The views of a scene show one set of named points, each view turned or mirrored, shifted and resized as a whole, with a little noise and some points left out.
In the rows, zero is written as 128.

Scene 1
View 1
z_104: [146 131 133 154 134 116 178 122 113 105 154 166 118  97 136 124 129 107]
z_33: [123 107 159  93  99 128 157 144 127 114 119 208 118  87 153  96 154  74]
z_384: [141 163 148 154 121  99 145 110  81 136 139 126 113 103 147 169 134 146]
z_4: [139 107 146 127 119 128 179 134 126  95 147 196 116  83 140 111 140  82]
z_418: [139 168 132 175 146 118 138 110  77 140 150 113 116 152 153  81 126 130]
z_213: [122 131 164  98 106 132 132 136 106 134 114 182 112 110 161  69 152  88]
z_75: [153 146 133 186 173 120 188  97  81 119 185 121 126 102 159 129 124 120]
z_253: [145 141 116 170 132 115 155 123 117 113 141 151 113 139 122  85 120  98]
z_346: [150 120 118 164 130 109 181 133 126  90 150 167 113 102 118 131 121  97]
z_938: [147 147 125 174 142 114 151 116 102 117 148 133 113 137 134  89 121 113]
z_424: [140 135 129 149 116 114 144 132 119 108 126 160 106 129 120  98 129 102]
z_480: [152 147 117 177 134 106 165 124 114 104 149 146 107 117 121 138 119 114]
View 2
z_480: [140 117 124  86 115 127 139 108 124 130 124 138 122 163 113 154 140 129]
z_75: [112 136 135  92 112 128 158  89 126 139 150 114  95 126 128 210 149  98]
z_384: [143 112 109 109 132 116 138  94 130 140  97 120 106 129 118 148 140 133]
z_33: [195 181 126  68 152 136 137 115 211 111 182  67 130 167 114  85 161 167]
z_4: [171 167 140  59 136 147 147 110 189 103 186  91 132 175 117 124 147 142]
z_938: [120 137 108  84 105 108 124 101 121 148 140 114 132 142 114 149 183 139]
z_418: [105 129  91 104 106  95 120  90 117 167 119  97 111 101 115 161 198 137]
z_346: [152 130 137  65 119 139 146 119 145 115 156 135 138 187 107 142 138 125]
z_424: [149 137 106  85 117 117 123 117 144 132 135 113 137 163 111 116 164 153]
z_253: [129 140 106  74 102 113 119 116 126 138 139 121 144 160 110 136 182 149]
z_104: [149 142 136  78 119 134 150 106 149 122 157 114 122 168 118 155 146 123]
View 3
z_346: [ 82 174 116 166 156 203  99 113 131 138 145 128 139 146 187  80 152 143]
z_104: [ 98 143 131 162 148 202 113 116 124 156 144 124 119 156 172  79 131 127]
z_33: [ 98  79 193 157 154 216 177  79  85 169 120 105  86 156 215  23 180 116]
z_4: [ 99 110 150 167 158 221 137  98 110 162 126 135 114 159 196  33 175 107]
z_253: [ 95 136 102 140 153 182 145 133 114 172 135 116 147 150 173 116 127 189]
z_384: [113 175 155 132 131 168 127 128 123 131 168  75 102 157 154 122  90 154]
z_424: [ 90 132 137 145 147 188 152 116 107 151 140  94 133 150 179  95 137 177]
z_75: [139 165  96 154 133 187  75 145 143 186 153 125 111 161 140 130  71  92]
z_480: [ 94 183 122 153 147 186 105 128 132 134 158 106 138 159 161 108 118 159]
z_418: [131 127 115 120 125 161 147 151 110 202 147  86 116 150 138 165  65 165]
z_213: [110  63 177 137 144 193 194 110  77 197 122  82  83 161 192  68 143 145]
View 4
z_213: [198 200 202  84 158 106 132 119 162 187  65 166 148  74 107  97  88 137]
z_253: [124 176 136  98 160 120 122 150 132 135  95 179 146  66 110  78 129 125]
z_75: [111 136 136  95 142  83 103 192 181  99 156 178 151  64 112  93 170 185]
z_104: [136 159 159  99 138  91 138 149 164 135 125 168 143  75 114  88 151 153]
z_384: [128 122 181  85 140 139 137 142 163 106  96 144 160  51 100  89 133 168]
z_346: [127 160 143 101 125  91 158 138 153 131 131 168 144  91 117  87 160 133]
z_4: [173 187 169  97 126  60 154 126 172 171 124 167 132  99 124 100 145 143]
z_418: [129 159 158  83 183 154  88 172 155 115  79 175 169  34  92  80 103 162]
z_938: [120 167 148  98 162 130 114 158 140 127  95 177 152  54 105  78 122 140]
z_424: [141 169 159  97 150 120 149 128 140 143  89 163 152  72 106  81 129 118]
z_480: [114 138 152  96 137 118 141 144 148 111 118 160 153  67 110  82 151 143]
View 5
z_938: [145 124 111 118 114 135  97 114 129 101 106 129 127 118 106 137 125 121]
z_384: [145 117 134 140 112 137  86 126 122 125 126 125 119 125 143 124 129 123]
z_253: [150 126 105 112 120 139 103 112 125 104 115 128 134 114 101 152 115 121]
z_104: [150 134 102 115 124 124  79 105 123 126 121 151 135 138 132 156 130 116]
z_418: [134 121 123 127  93 132  99 124 132  90  90 117 127 109 108 114 133 118]
z_346: [156 127 105 114 140 142  93 104 126 119 137 136 135 128 110 162 110 120]
z_33: [203 118  78  86 121 118 129 115  93 172 120 174 134 118 142 193 125 101]
z_75: [123 142 116 132 109 121  52  98 145  95 104 138 137 143 128 119 145 123]
z_213: [186 111  93  97  85 116 132 132 101 145  88 157 124 100 135 152 140 104]
z_480: [142 129 117 132 134 139  77 113 126 120 134 131 128 131 124 142 119 123]

In a view up to two points have been moved. Name them for each view, in the order of its rows, or write -.
view 1 | z_384
view 2 | -
view 3 | -
view 4 | z_75
view 5 | z_346, z_33
